Points on a hilly landscape, in no order, each with its height.
From any point a climber takes the steepest step (rise divided by distance) to one of its 2 nearest points. It stops when none of these is higher. Distance is the straight distance between rows; heights are no part of it.
k34: [ 86 102 144  82  91 153 123 154 186 150 169 104  84  77 146 178  90  85
  95  97 172 142 106  86 115  77  98 124 101 153 167 209  71 186  63 138
 125  98 109 143 157 160  74 118 152  93  86  98 130 111  81 127]  (h 62.0)
k87: [116 134  69 178 159  82 158 130 128 108 161 139 143 127  95 163 125 131
 157 116 105 131 143 140 133 157 160 141 132 110 121 140 143 120 115 131
 139 179 128 111  93 110 144 156 163 100 129 116 154 169 126 137]  (h 23.7)
k162: [113 119 137  88 111 167 124 137 167 112 138  67 105  93 128 147  55  92
  95 121 189 153 110 139 157  92 137 158 155  99 129 137  63 189  95 170
 123  77 134 159 147 173  52  87 104 102 114 132 150 146 101 128]  (h 16.7)
k526: [114 122 138 137 110 139 115 130 155 143 125  80 100 139 109 135 146 128
 143 107 119 113 152 144 139 168 140 117 188 161 187 152  61 151 133 140
 161  86 183 155 124 155 104  86 141 122  93 197 134 145 149 136]  (h 69.2)
k596: [101 107 142 194 154 152 147 150 119  86 106 118 116  86 125 104 151 154
 147 160 121 113 162 139 162 176 120 168 160 147 166 136 110 127 182 157
 147 185 137 122 102  97  85  97 168 155 173 198 157 109 134 109]  (h 36.4)
k672: [141 137 155  82 141 107 130 143 136 140 124 147 104 161 130 101 164 131
 125 127 121 127 158 113 131  92 123 126  97 127 144 112 117 182 122 112
  92 105 104 109 112  80 154 174 112 144 119  82 149 127 138 138]  (h 30.2)
k930: [114 136 105  99 119 115 141 150 144 118 140 114 126 117 117 132 158 133
 121 163 118 136 129 155 126 169 145 137 153 121 115 110  90 149  96 137
 124  96 153 128  85 112 114  94  87  83 112 115 184 154 139 139]  (h 50.1)
k503: [117  97 152 156 122 168 155 144  93 137 133 104 162 136 180 148 110 165
 136  94 108  97 147 107 130  76 119 120 168 109 164 149  86 131  85 162
  95 101 154 109 130 139 125  71 145 143 113 119  95  94  93 108]  (h 67.6)
k323: [156  83 128 128 115 145 103 131  72 120  97 121 188 158 117 127 120 115
 126 141 167 139  95 147 113 121 163 138 158 148  74  56 182  20 132 124
 121 123 172 128 172 127 125 144 128 119  99 188 107 160 164 136]  (h 69.4)
k284: [108  93 152 164 149 115 154 114  99  99 101 108 135 106 102 120 143 133
 149 168  72 116 158 181 129 215 158 143 180  98 130 109 110  79 158 104
 157 132 164 140 119 122  97  82 172 109 131 188 174 153 158 141]  (h 56.3)
k877: [111 145 132 107 144 159 151 135 186  89 127  74 136  57 152 150  75 106
 113 140 170 128  86 132 141 120 129 177 111 107 132 135 120 167 109 146
 155 151 119 156 118 180  69  97 109 128 151 118 142 156 128 103]  (h 15.3)
k622: [ 90 142  82 123  87  93 107 121 114 146 189 137  80 137 127 156 108  85
 139 172 153 142 140 153  95 126 115 131 152 142  90 104 102 116 102  98
 116  81 170 128 135  97 154 135  75  86  47 116 104 100 119 143]  (h 40.5)
k7: [154  79 134 142 115 149 131 112  72 152 123 133 191 142 151 180 127 126
 151 158 111 145 145 141 108 126 105 134 176 102 136  87 145  55 124 140
 133  92 187 140 172 184 125 100 110 123  53 161  69  86 150 122]  (h 42.5)
k29: [125 134 128 140 148 107 166 122 107 102 133 132 123 130  97 113 164 128
 134 190 105 132 155 177 146 206 148 122 189 120 118  80  77  87 127  94
 136 105 169 160 106 103 125 118  95 114 115 137 180 156 158 119]  (h 53.0)
k813: [117 116 138 118  98 131 128 154 173 166 159 123  87 106 144 161 123 114
 104  64 145 149 102  72  62  79 115 107  48 166 161 205 130 178  69 113
 117 126  95 112 129 137 108 142 151 130  71  80 143 116 102 127]  (h 57.9)
k907: [110 125  72 130  95 138 172 132 115 141 161 100  58 123 138 166  80  99
 122 101 155 163 118 171 146  89 146 116 158  82 110 104  98 150  65 140
 122  59 177 165 119 137  95  76  51 120  94 119 123 148 106 153]  (h 47.4)
k985: [133 178 157  99 173 124 160 135 158  89 133 121 127 130 139  84  89 119
 112 141 147 138 108 129 153 116 139 163  82  83 110 104 151 149 104  80
 118 176  88 160 118 116 141 169 111 183 188  50 116 150 116  96]  (h 9.5)
k972: [108 138 138 133 128 156 115 123 193 146 120 111 117 138 142 107 145 156
 136 107 129 106 130 117 138 128 115 122 121 171 187 182  86 176 143 158
 140 124 130 140 119 153 107 119 162 149 131 175 132 125 150 123]  (h 74.2)
k581: [173 121 196  96  73 133  71 125 100 134  60 177 154 184  98  71 158 146
 117 133  82 120 113 105 124 111 125 110  72 145 125  88 197 105 183 104
 135 145  70 137 147 120 136 217 164 148 179 120 113 109 148 156]  (h 28.8)
k604: [130 171 143 107 136 143 132  92 172 146 131 128  74 129 171 116  85 106
 129 118 177 126 143 137 191 127 100 121 144 143 153 127  97 165 109 122
 161  79 150 184 147 164 117 118  84 153 145 194 113 127 134 154]  (h 63.5)
k355: [150 171 148 116 153 143 155 113 120  91 101 107 150 147 145  74 104 112
 118 144 157 117 125 163 189 117 163 169 113  57 110  61 168 120 121 102
 148 168 138 179 145 148 140 154  89 187 179 107  97 147 136  93]  (h 8.3)
k924: [ 99 113 101 159 138 119 149 171 114 109 136 103  97  98 145 128 168 128
 133 108 122 149 169 123 147 152 174 110 165 159 128 175  42 146  83 159
 161 126 141  82 116  81 100 100 145  97 110 131 193 132 142 112]  (h 40.2)
k838: [134 165 112 121 133 138 120 108 164 152 118 104 101 139 117 108 123 123
 142 115 152 113 129 148 140 112 133 134  89 151 160 128 146 167 122 137
 157 116 133 165 118 158 115 136 116 153 130 156 123 158 165 149]  (h 69.0)
k41: [137 122 147 130 159 117 158 101  83 106 132 165 166 124 134 137  86 109
 150 148 112  98 119 119 160 113  92 119 130 120 114 116 165 107 112 115
 137 130 122 122 128 120 186 148 102 152 169  88  91 114 111 112]  (h 69.3)
k844: [122 134 133 134 190 107  99 144 132 116 100 155 162 171  94 114 174 139
 136  99 109 117 125  99 108 105 121 125  89 134 147 119 129 148 141 125
  73 138 147 112 127  91 154 177 168 160 138  87 116 152 127 127]  (h 28.5)
k784: [135 139 118 110 128 116  59 164  85 148  79 159 136 139  84  88 191 126
 107 171 161 143 114 114  94 142 107 131 116 191 116 104 183  96 171 112
 133 159  87 101 147  79 146 180 127 119 123 151 105  74 148 129]  (h 43.6)
k62: [157  96 166 174 141 178 135 107 152 116 103 116 188 160 175 124 124 172
 151  68 101 113 104  85 118  97 102 104 103 169 165 163 170 106 132 159
 109 131 132 120 137 155 142 117 177 189 149 141  90 120 133  89]  (h 77.8)
k377: [142  69 153 168 127 118 127  96 102 142 129  86 136 108 116 168  75 137
 116 115  99 120 146 144 105 163 157 127 191  86 126 144 102  69 123 150
 141 105 166 107 152 175 108  53 180  92  93 217 130 122  99 117]  (h 63.4)
k79: [ 79 110  82 176 153 133 113 155  87 142 103 102  95  84  71 135 172 101
 136 151 120 119 131 153 104 201 135 143 144 171 158 160 155  78 169 126
 183 165 152 125 134 117  99  75 180  93 121 202 138  82 127 127]  (h 65.7)
k989: [121 124 116 117 146 124 140 107 120  92 126 123 171 120 138 157 105 131
 106 182 131 140 106 156 115 148 117 154 162  74  96  84 125  98  99 114
 123 114 164 123 116 142 137 107  92  97  93 104 139 125 130 132]  (h 47.2)
k723: [147 104 160 116 123 133  76 136 110 156  79 176 189 152  89  98 197 138
 106 125  70 125  89 111  96 128 137 109  69 125 126 126 176  83 193 119
  74 160  89 123 128  95 144 182 183 135 212 113 115 127 129 156]  (h 30.4)
k157: [ 82  88 136 173 141  94 137 147 100 105 149 116 100 107 114 139 172 109
 124 127  78 118 154 129 107 174 151 108 159 140 127 143  40 105 112 117
 145 112 178  87 100  63 125  93 154  69 116 162 195 132 110 129]  (h 42.1)
k437: [171  86  93 111  88 126 123 120  66 173 124 132 156 193 107 133 101 130
 109  63 180 142  88 136  88  81 164 125 146 123  84  90 169  40 114 142
  88 105 168 140 167 136 140 134 124 129  75 171  87 162 114 143]  (h 64.5)
k473: [108  84 114 169 143 137 155 175 115 121 122  89 171  59 134 183 154 135
 141 110  97 139 117  97  97 178 144 129 129 150 143 168 121 106 104 166
 190 151 136  85 132 127  69  76 148  69 117 183 166 132 141 106]  (h 36.6)
k499: [134 170 132 147 138 150 140 102 125  94 127  66 114 101 134 110  74 117
 121 160 185 120 141 171 158 140 156 172 199  91 104  92  93 139 131 138
 157 136 164 154 120 172 115  84  91 160 132 166 130 145 140 122]  (h 6.4)
k612: [117 136 119  90 119 154 115 141 138 116 146 112  99 109 128 129  86 122
 107 155 164 164 149 123 170 124 108 128 162 121 115 156  72 197 104 164
 135 106  86 123 155 134  96 127  92  87 108  98 159 111 119 109]  (h 18.0)
k970: [145 141 168 100  84 120  53 105 136 147  77 173 115 197 100  75 149 108
 122 157 100  97 116 127 130 126  99 107 101 155 127  92 185 106 194  82
 154 111 122 166 158 132 158 178 141 132 170 168  96  98 143 171]  (h 27.4)
k982: [120 147  91 118  92  95 129 133 105 127 182 137  99 161 132 142  63  91
 136 134 171 135 137 168 117  72 137 144 122 105  67  81 136 129 104  98
  99 103 132 126 148  94 165 154  64 142  88  85 101 124 124 125]  (h 38.4)
k352: [146  84 108 113 100 125 138 162 121 164 162 162 131 155 127 141 132 112
 140 112 116 121 131  99 138  87 105  86 134 137 160 145 146 125  95 103
  88 105 141 112 172 100 177 152 123 152  84  87  71 134 115 149]  (h 53.8)
k26: [138 153 150 104 131 116 102  75 113 120 132 139 184 135 105 130  82 130
 104 147 138 105 110 131  94 127 114 181  88  68  81  87 190 111 180 108
 110 173 107 107 113 145 186 151 149 121 122 107 113 110 103 128]  (h 42.3)
k821: [151  98  90 160 140 121 127 157 145 162 128 132 177 100 131 167 177 151
 112  98  97 146  88 101  74 156 146 104  86 160 135 181 161 114 129 153
 161 152 124 103 107 132 113 101 141  86 119 142 162 143 141 116]  (h 34.8)
k801: [106  91 133 130 129 135 114 134 128 144 139 130 144 126 133 122 152 141
 112  95  93 104 129 106 130 117 129 118 126 120 143 171  73 148 116 156
  86 124 134  92 116 109 142 100 171 102 139 125 146  97  85 108]  (h 72.5)
k161: [123 101 164 163 108 140 156  98  90 103 112  62 123  99 118 150 100 147
 138 140  90 119 176 184 118 170 162 149 218  59 115 107  92  77 136 133
 154 108 167 147 142 173  84  54 150 116 118 200 154 150 147 128]  (h 59.8)
k766: [113 140 136 170 142 127 122 109  85 116 155 103  92  81 146 140  69  96
 145 178 149 125 142 167 119 142 142 142 204 137 106 104  76 108 121 119
 169 115 189 136 131 155 115  55  98 128  94 177 124 123 131 153]  (h 5.5)
k500: [101 159 110 147 116 125 114  86  59 138 178  96  66 112 136 148  94  85
 152 167 185 162 172 177 120 160 134 117 213 152  97  72  78  72 114 107
 153  69 191 143 155 143 129  93  59 105  61 196  93 118 151 160]  (h 4.8)
k702: [164 149 160  95 115 131 122  97 148 185 122 146  81 170 160  98  80 115
 125 102 194 135 153 111 165  84  85  81 122 145 148 117 154 156 104 111
 128  60 119 145 163 128 165 143  74 144 128 181  92  85 123 154]  (h 58.6)
k76: [132 137 129 103 133 152 187 139 173 120 114  95 179 122 167 145 126 180
 149  97  91 124 124 134 140 110 159 150 112  49 148 130 127 145 106 148
 107 145 111 144 109 167  95 107 133 115 167  95 129 180 133 114]  (h 34.7)
k422: [111 165 144 126 155 154 131 107 221  69 145 121  97 122 152 118 132 149
 121 104 163 110 128  89 178 122 104 129 104 177 153 172  56 190 148 162
 130 149 100 144  90 130 104 135 175 154 156 140 178 165 122  98]  (h 68.3)
k534: [156 145 147  85  78 111 163 159 140 148 173 121  57 127 155 140 103 126
 140 100 142 192 179  90 127  59 153 119 103 113 144 106 146 216  87  69
 106 114  71 115 126 114 105 179  61 152  86  22 148 164 145 151]  (h 33.9)
k570: [129 159 131 115 117 115 122 105 114  93 125 141 170 149 102 122 136 156
 106 166 115 110 108 152 107 129 128 147 129  82  68  51 135 106 159 121
 107 140 150  98 106 113 178 135 113 111  99  77 139 131 138 126]  (h 44.8)
k313: [134 173 150 115 110 171 136 113 162 113  85 121 106 117 127  90 122 183
 141 132 111 123 165 107 153 111 119 146  66 114 165 132 159 190 168 150
 147 162  53 140 112 161  87 152 154 154 165 120 136  98 155 101]  (h 50.6)
k765: [128 133 126 110  88 149 124 147 113 179 140 124  89 103 140 134 105 110
 121 101 153 156 109 106  71  75 116 112  86 151 137 140 159 158  71 129
 145 109 116 116 144 130 113 119  75 115  76  92 113 103 131 136]  (h 54.1)
k328: [126 167 138  87  80 149 149 141 202 137 126 133  63 102 130 116 179 182
 138 111  90 151 149 120 159 121 143  92  68 151 162 169 102 190 128 131
 135 139  41 132 129 157  98 160 156 132 134  64 165 151 168 134]  (h 58.5)
k861: [104 155 117 100 106 133 187 130 142 139 146 124  41 149 144 104  98 103
 114  97 155 117 137 175 148  55 134 121 128  83 126 103  87 182  86 115
 118  76 160 195 141 136 114 106  76 175 120  73 126 139 114 156]  (h 44.5)
k640: [ 83  95  99 110 126 130  97 140 145 141 149 119 116  89 113 181 115  75
 115 128 138 124 111 121 104 129 107 150 124 126 151 202  97 158  76 151
 130 104 146 139 147 158  87  99 147  71  84 113 138  98  87 126]  (h 66.1)
k892: [172  93 148 146 140 149 127 116 118 147 110 165 200 174 121 141 151 138
 137  75 123 112 108  80  95 108 104  96  92 157 149 172 207  88 150 134
 113 146  94 123 151 150 173 176 171 164 157  93  97 130 119 103]  (h 72.3)
k3: [159  93  89 187 116 121 102  98  77 184 111 152 149 166  87 135 131 111
 122  98 161 107 117 154  84 153 159 137 141 143 100 146 185  51 169 149
 154 147 149 151 168 160 131 127 170 112 120 205 119 129 129 130]  (h 57.3)
k965: [124 163 145  81 134  98  98 113 165 158 105 138  81 178 117  81 147 105
 116 158 134  95 104 136 126 149 100 105 129 148 120  83 137 120 144  88
 131  86 146 161 132  94 171 143  99 107 145 174 125 128 131 174]  (h 25.6)
k235: [102 125 137 179 127 145  94 138 152 139 100  85 143 172  87 105 169 143
 143 113  87 109 162 171 119 186 147 130 175 148 179 143  98 118 173 121
 114 124 174 147 133 146 119  93 194 141 127 178 127 131 165 150]  (h 64.7)
k443: [120 118  88 124 114 124 135  91  84 133 162 125 167 124 141 196  96 116
 133 167 147 159 116 156  99 146 131 140 150  97  84  70 151  58 113 116
 140  90 190 127 131 167 120 102  88  78  41 145  99 130 143 139]  (h 44.7)
k609: [100 142 127 128  97 142  67 141  93 176  91 133 111 125  89  92 177 141
 150 150 126  98 156 139  87 132 113 153 105 149 146 127 166 138 186 139
 161 153  98 115 147 115 130 140 143  97 112 159 104  44 164 128]  (h 45.6)
k392: [125  90 139 139 118 112 113  94 111 146 139 121 132 129 124 129  90 134
  98 138 126  91 141 141 124 134 122 134 172 100 108 130  89 107 127 148
 106 113 168  91 126 132 159  75 157  96 106 168 128  91  84 112]  (h 67.7)
k301: [104 166 116 136 165 102 151 106 177  93 144 128  81 146 135 105 112 100
 118 141 167 105 162 146 182 137 107 150 166 112 108 126  51 184 114 125
 135 123 131 156 118 101 145 150  99 133 150 114 194 145 100 105]  (h 20.8)
k420: [145 150 146 142 148 145 126  92  92  84  95 112 113 132 117  75 106 111
 132 184 183 109 145 183 189 146 150 171 174  93  91  56 135  95 142 105
 143 138 173 176 158 141 127 116 101 188 155 174 123 133 171 111]  (h 7.3)
k524: [ 98 120 107 131 106 120  88 152 117 164 129 139 138 169  81 125 173 108
 144 133  88 106 133 161  94 158 142 105 145 160 138 141 126  88 153  99
 141 120 173 143 144 120 139 109 162 105 110 146  97 131 146 173]  (h 60.5)
k896: [ 97 165 112  89 136 146 154 137 229  95 149 158  88  99 146 140 203 169
 133 107 118 136 130  95 182 127 130 100  71 171 147 194  54 183 137 143
 125 161  59 127 114 131 100 170 207 150 150  91 186 171 136 123]  (h 62.8)
k992: [141 165 103 124 135  85 111 169 162 117 153 148 103 112 128 117 209 145
 150 106  98 143 130 129 116 118 168 117  90 144  99 162 110 167 120 132
 100 173  86  79  91  75 143 146 136 136 145  36 170 162 146 156]  (h 33.3)
k261: [167  97 147 133 109 143  84 122  97 121  89 151 193 175 128  95 134 142
 138 139 130 127 119 108 123 102 116 126 141 155 121  85 180  91 148 135
 118 114 154 123 155 128 149 163 124 163 124 167  87 113 159 123]  (h 65.0)
k294: [163 137 175  75  90  86 134 161 123 145 130 149  73 150 120 125 140 105
 143 126 109 162 148  90 110  89 147 116  64 134 143  87 156 182 112  64
 114 118  82 109 114  95 135 211  84 141  82  56 151 144 151 171]  (h 31.9)
k311: [116 105  96 117  88 140 124 173 109 192 140 115 104 157 111 129 172 125
 136  71  99 115 116 131  96 102 153  76 129 158 153 152 127 100 106 120
 124 108 179 121 153 119 147  94 150 117  73 119  85 131 135 157]  (h 57.1)
k122: [162 125 149 136 120 184 125 133 101 133 129 116 184 148 161 137  89 145
 146 146 147 173 150 126 121  98  95 131 184 106 137 102 147 124 103 140
 107  97 139 140 176 180 121 121 100 152  85 131  56  86 141 122]  (h 40.6)
k498: [161 132 154 104  98 135 117 109 107 158  94 138 199 138 107 129 107 137
 122 127 115 103 109 132  77 116 143 166  70  57 103  99 232  92 197 106
 140 195  90 154 142 188 129 175 171 116 175 111 100 125 129 132]  (h 39.6)
k671: [133 138 114 146 177  86 114 134 104  87 115 174 176 132  95 154 199 135
 130  95  59 131  93 115  99 123 144 114  84 113 106 121 144 116 149 116
  92 158 124  65  85  83 177 180 146 143 171  51 153 171 127 147]  (h 26.9)
k155: [121 155  89 166 149 102 162 118 127 111 161 142 106 163 116 110 119 128
 159 120 127 103 183 151 177 134 155 130 155 116 112 121  77 145 135 130
 115 162 124 146 116  95 164 159 131 150 151 109 163 156 137 116]  (h 22.2)
k330: [138 120 147 159 161 141 132 124 130  84  79 138 165 115 127  93 143 165
 126 185 127 131 112 121 153 175 110 156 141 119 151 104 176 104 172 148
 132 180 108 131  96 109 118 130 150 174 198 164 122 127 121 110]  (h 34.3)
k566: [127 140 136 121  88 159 104 142 123 137  81 111 104  99 116  88 133 152
 155 185 111 108 163 138 134 127 121 160 135 126 151 107 136 166 173 161
 142 140  99 136 146 147 100 129 105 150 156 156 107  69 169  95]  (h 47.8)
k265: [124  94 120 128 105 110 124  86 105 124 162 139 118 133 158 154  70 108
 111 119 160 102 144  99 162 126 100 110 176 130 106 161  67 142 122 176
 134  80 137  88 121 117 152 105 107  62 110 176 159  87  64 104]  (h 63.3)
k600: [148 126 124 119 131 137 160 128 136 144 100 107 200 125 148 147 106 146
 145 126  97 111 105 151 124 142 150 145 107  52 121 101 196  93 139 131
 140 161 103 152 130 185 125 132 134 115 171 116  93 156 132 123]  (h 37.1)
k484: [134  99 109 190 122 130  99  94  90 183 101 108 139 171  98 137  97 121
 161  71 149 110 146 154  85 119 173 153 167 142 140 143 154  65 152 147
 135 130 170 169 178 200  97 112 194 164 107 213  67 134 132 140]  (h 55.9)
k973: [127 182 134  86 148  83 121 165 179  89 145 152  94  76 173 136 195 150
 122 143 124 182 118 101 136 124 160 136  56 155 119 158 127 188 110 106
 122 181  21 104  73 101  81 177 125 156 161  43 189 161 137 146]  (h 35.6)
k615: [145  90 163 174 141 130  84  72  98 104  88 141 182 151 116 118 119 137
 131 162 105  98 123 133 130 153 125 142 164 117 110  79 181  66 191 124
 124 137 172 105 144 125 157 124 162 158 144 199 110  94 142 127]  (h 61.2)
k203: [138 144 140 134 156 146 119 170 148 103 110 109 162  88 108 121 154 173
 133 143  94 130 109 109 100 127 114 150 114 131 112 133 144 142 151 155
 120 191  87  82 115 125 135 119 143 121 148  80 129 125 132 106]  (h 13.0)
k238: [152 115 129 113 125 115 119  97 125 169 148 160  93 144 150 130  94  94
 115 114 165 127 138  92 139 109  67  89 135 150 130 154 126 162 109 141
 124  72 127  96 138 117 177 122  75 100 101 167 126  79  81 119]  (h 59.5)
k770: [102  88 139 175 142 137 164 174 108  83 136 111 134  52 141 136 140 133
 138 141 115 150 151 103 160 175 135 129 160 160 147 160  75 116 119 163
 173 166 109  94 121  86  73  94 155 118 143 170 174 116 131  91]  (h 38.3)
k459: [155 127 127 140 124 132 169  98  86 112 150 134 162 162 150 148  60 113
 149  66 143 100 110 126 152  74 123  99 127 122 121 130 181 113 107 115
 143 124 147 133 142 150 193 153 119 172 145  92  59 157 105 130]  (h 64.6)
k646: [165 106 118 137 148 124 126 100 115 157 113  95 143 172 116 128  79 122
 122  93 147 128 117 158 123 126 153 133 169 116 130 111 155  78 113 127
 102 114 173 163 161 168 132  94 142 158 111 180  68 157 128 140]  (h 59.7)
k179: [117 145  82 125  99  97 107  74  86 136 190 174 143 142 139 181  95  89
 139 183 162 152 115 126  91 138 100 112 142 149  81  87 166  61 117  87
 134  93 180 133 150 129 160 145  73  92  48 114  79 115 125 147]  (h 42.6)
k362: [125 131 149 128 139 144 135 149 171 129 126  95 154  76 140 138  87 137
 110 132 146 131  75 111  80 110 116 147  88 132 117 149 145 154 100 156
 143 165  85 106 114 140  99 105 125 120 134  97 132 133 110 120]  (h 14.1)
k849: [116 141 135 106 168 118  83 158 127 124  92 140 113 101 104  84 194 136
 100 180 142 166 104 119 128 188  99 138 135 185 156 142 131 136 141 124
 122 142  87 113 104  82 120 152 110 134 147 144 132  93 134 120]  (h 41.6)
k149: [ 68 116  95 155 156  60 127 130 105 120 160 177 109 102 117 136 149  95
 131 136  95 118 135 113 110 165 120 123 127 141 115 155  77 123 127 122
 111 123 139  76  81  50 154 145 126  88 159 147 172 140  86 137]  (h 44.4)
k919: [119 105  90 148 141 121  83 115  82 194 103 125 111 136 115 118 147  99
 115 149 167 125 106 134  84 174 121 129 129 178 131 163 171  70 132 119
 173 129 152 134 160 134 126  96 143  91 100 202 114  76 123 125]  (h 61.3)
k761: [141 146 141 129 180 145 161 187 194  80 114 111 168  72 156 130 185 182
 136 140 104 155 110 101 148 149 133 141 106 129 130 147 125 138 160 159
 109 207  55 111  83 121  87 117 155 142 189  85 155 166 133 102]  (h 12.0)
k906: [133 133 121  97 134 122 131 155 148 114 121 152 128  62 125 136 154 126
 105 200 123 170  92  93 155 171  87 114 106 168 155 143 146 149 142 151
 170 152  71 127  93 125  85 139 102  87 162 130 155 107 130 118]  (h 39.5)
k757: [137 174 152  97 161 128 140 121 166 110 146 138  86 134 149  94  74 110
 111 152 188 150 160 123 182 114  82 128 141 130 125 135  91 211 109  91
 117 111  90 145 137 108 136 163  75 149 140  99 145 116 121 112]  (h 19.3)
k519: [153 112 119  92 101  95 117 103 112 160 156 183 127 186 110 138 113 104
 106 119 132 119 105 109 100 112 104 104 100 129 117 119 166 125 126  92
 100 103 140 121 132 109 184 169 103 118  94  99 100 132 104 168]  (h 50.9)
k780: [134 119 132 122 142 102 106  54  91 116 124 183 156 127 114 139 118 112
 123 172 104  85 117 109 135 155  71 126 127 129 102 108 164 105 188 124
 135 119 145  91 116 123 187 130 122 124 146 166 109  92 109 109]  (h 64.8)
k334: [137 153 136  84 125 110 118 173 155 109 142 172 113  66 161 130 197 155
 123 160 104 176 113  79 148 142 102 107  91 176 146 169 119 183 138 139
 152 165  39  93  86  94 110 156 127 121 143  79 153 122 129 135]  (h 37.7)
k987: [126 131  84 132  97 120 143 168 127 126 179 147  65 142 153 143 107  87
 134 132 153 177 142 130 135  81 132 116 124 121 117 106 139 180  61  88
  94  86 114 126 149  82 129 158  40 137 105  31 112 128 137 134]  (h 36.2)
k280: [164 100 158 127 131 147 142  77  99 141 137 161 168 173 143 141 106 126
 132  37 148  69  95  97 127  95  91  74 104 159 133 178 212  89 124 116
 131 112 123 144 128 171 201 131 149 166 161  92  77 133 105 133]  (h 67.8)
k657: [147 128  86 133 149  97 115 166 157 143 141 148 161 102 126 158 215 155
 144  75  72 150 108  96  99 141 170 101  65 154 133 171 139 162 139 153
 115 153 107  84 102 137 125 123 158  96 145  92 170 150 147 168]  (h 33.1)
k953: [166 123 167 102 118 167 198 126 148 104 139 103 179 154 189 131  84 172
 114  97 113 132 147 129 185 101 128 132 150  36 130 121 121 142 122 143
  90 117 117 135 112 156 143 107 116 143 164  85 113 143  92  77]  (h 32.4)
k136: [108 141  96 150  92 132 148 140 115 150 152  99  84  85 152 158  86 117
 122  81 136 126  99 132  94  60 135 100 136 127 130 141  99 152  70 157
 146  86 172 131 126 145 114  68  88 137  87 120 107 125 102 155]  (h 50.5)
k565: [149  99 144  71 109 160 191 137 148 107 165 116 124 136 166 120  80 137
  95 103 126 125 128 127 205  84 121 109 138  53 126 123  72 180 117 160
  92  83 130 135 113 133 108  98  94 127 147 107 162 147  82 107]  (h 30.3)
k447: [126 104  85 184 174  84 124 122  78 116 127 159 174 137  89 156 152 120
 139 106  92 109 108 127 103 142 139 115  96 134  95 125 172  73 156 128
 127 162 133  84 112  92 179 159 163 113 154 120 136 152 132 149]  (h 25.3)
k713: [118 110 169 178 130 171 145 150 146  92 112 105 182 125 183 110 141 186
 160 103  79 118 147  98 119 123 125 120 150 131 163 162 103 127 132 165
 100 148 131 114 120 121 117 108 168 173 168 118 100 111 135  87]  (h 72.4)
k725: [131 190 139  86 165 130 177 163 194  86 126 118 149  99 141 107 152 151
 122 135 118 151 124 130 158 143 164 178  77  93 127 133 130 158 123  97
 118 199  67 166  90 135 103 154 135 160 194  43 153 182 129  96]  (h 10.7)
k764: [ 64 105  81 153 160 129 110 138 148 146 105 100  99  80  97 145 143  99
 115 118 133 103 107 145 131 156 140 143 108 161 150 187 105 122 100 152
 163 140 139 129 128 133  99  94 181  88 118 156 141 101 113 124]  (h 70.8)
k505: [122 168 110 138 134 100 158  99 132 112 154 134  86 170 129 119  91 108
 112 156 186 120 186 185 183 122 115 143 186  99  62  71  67 132 136  89
 103  90 145 160 145  84 172 146  56 140 119 126 160 113 128  91]  (h 19.4)
k708: [121 121 104 101 129  59 101 117 154 146 165 177  88 140 120 140 143  91
 105 131  97 127  87 104 102 145 105  95  89 136 122 156 126 144 121  98
 104 102 130 107  84  68 173 163  93  99 146 107 144 138  85 158]  (h 47.5)
k389: [127 196 164  95 111 177 135 139 181 132 114  97  69 122 129  77 151 199
 158  92 124 144 186 119 123 101 155 144  37 154 162 136 120 174 150 117
  99 148  40 169 128 156  66 151 181 168 140  87 137 153 171 117]  (h 54.4)
k889: [134 122 140 156 165 125 109 144 112  94  60 174 169 157  98  82 196 145
 115 153  93 137  86 121 162 161 118 113 128 144 133 111 162  71 178 118
 103 171 116 131 112  92 129 172 172 161 207 135 117 142 140 133]  (h 32.3)

For each start below, name the point where the climber stops.
k157 | k972
k499 | k989
k992 | k972
k877 | k989
k505 | k989
k565 | k989
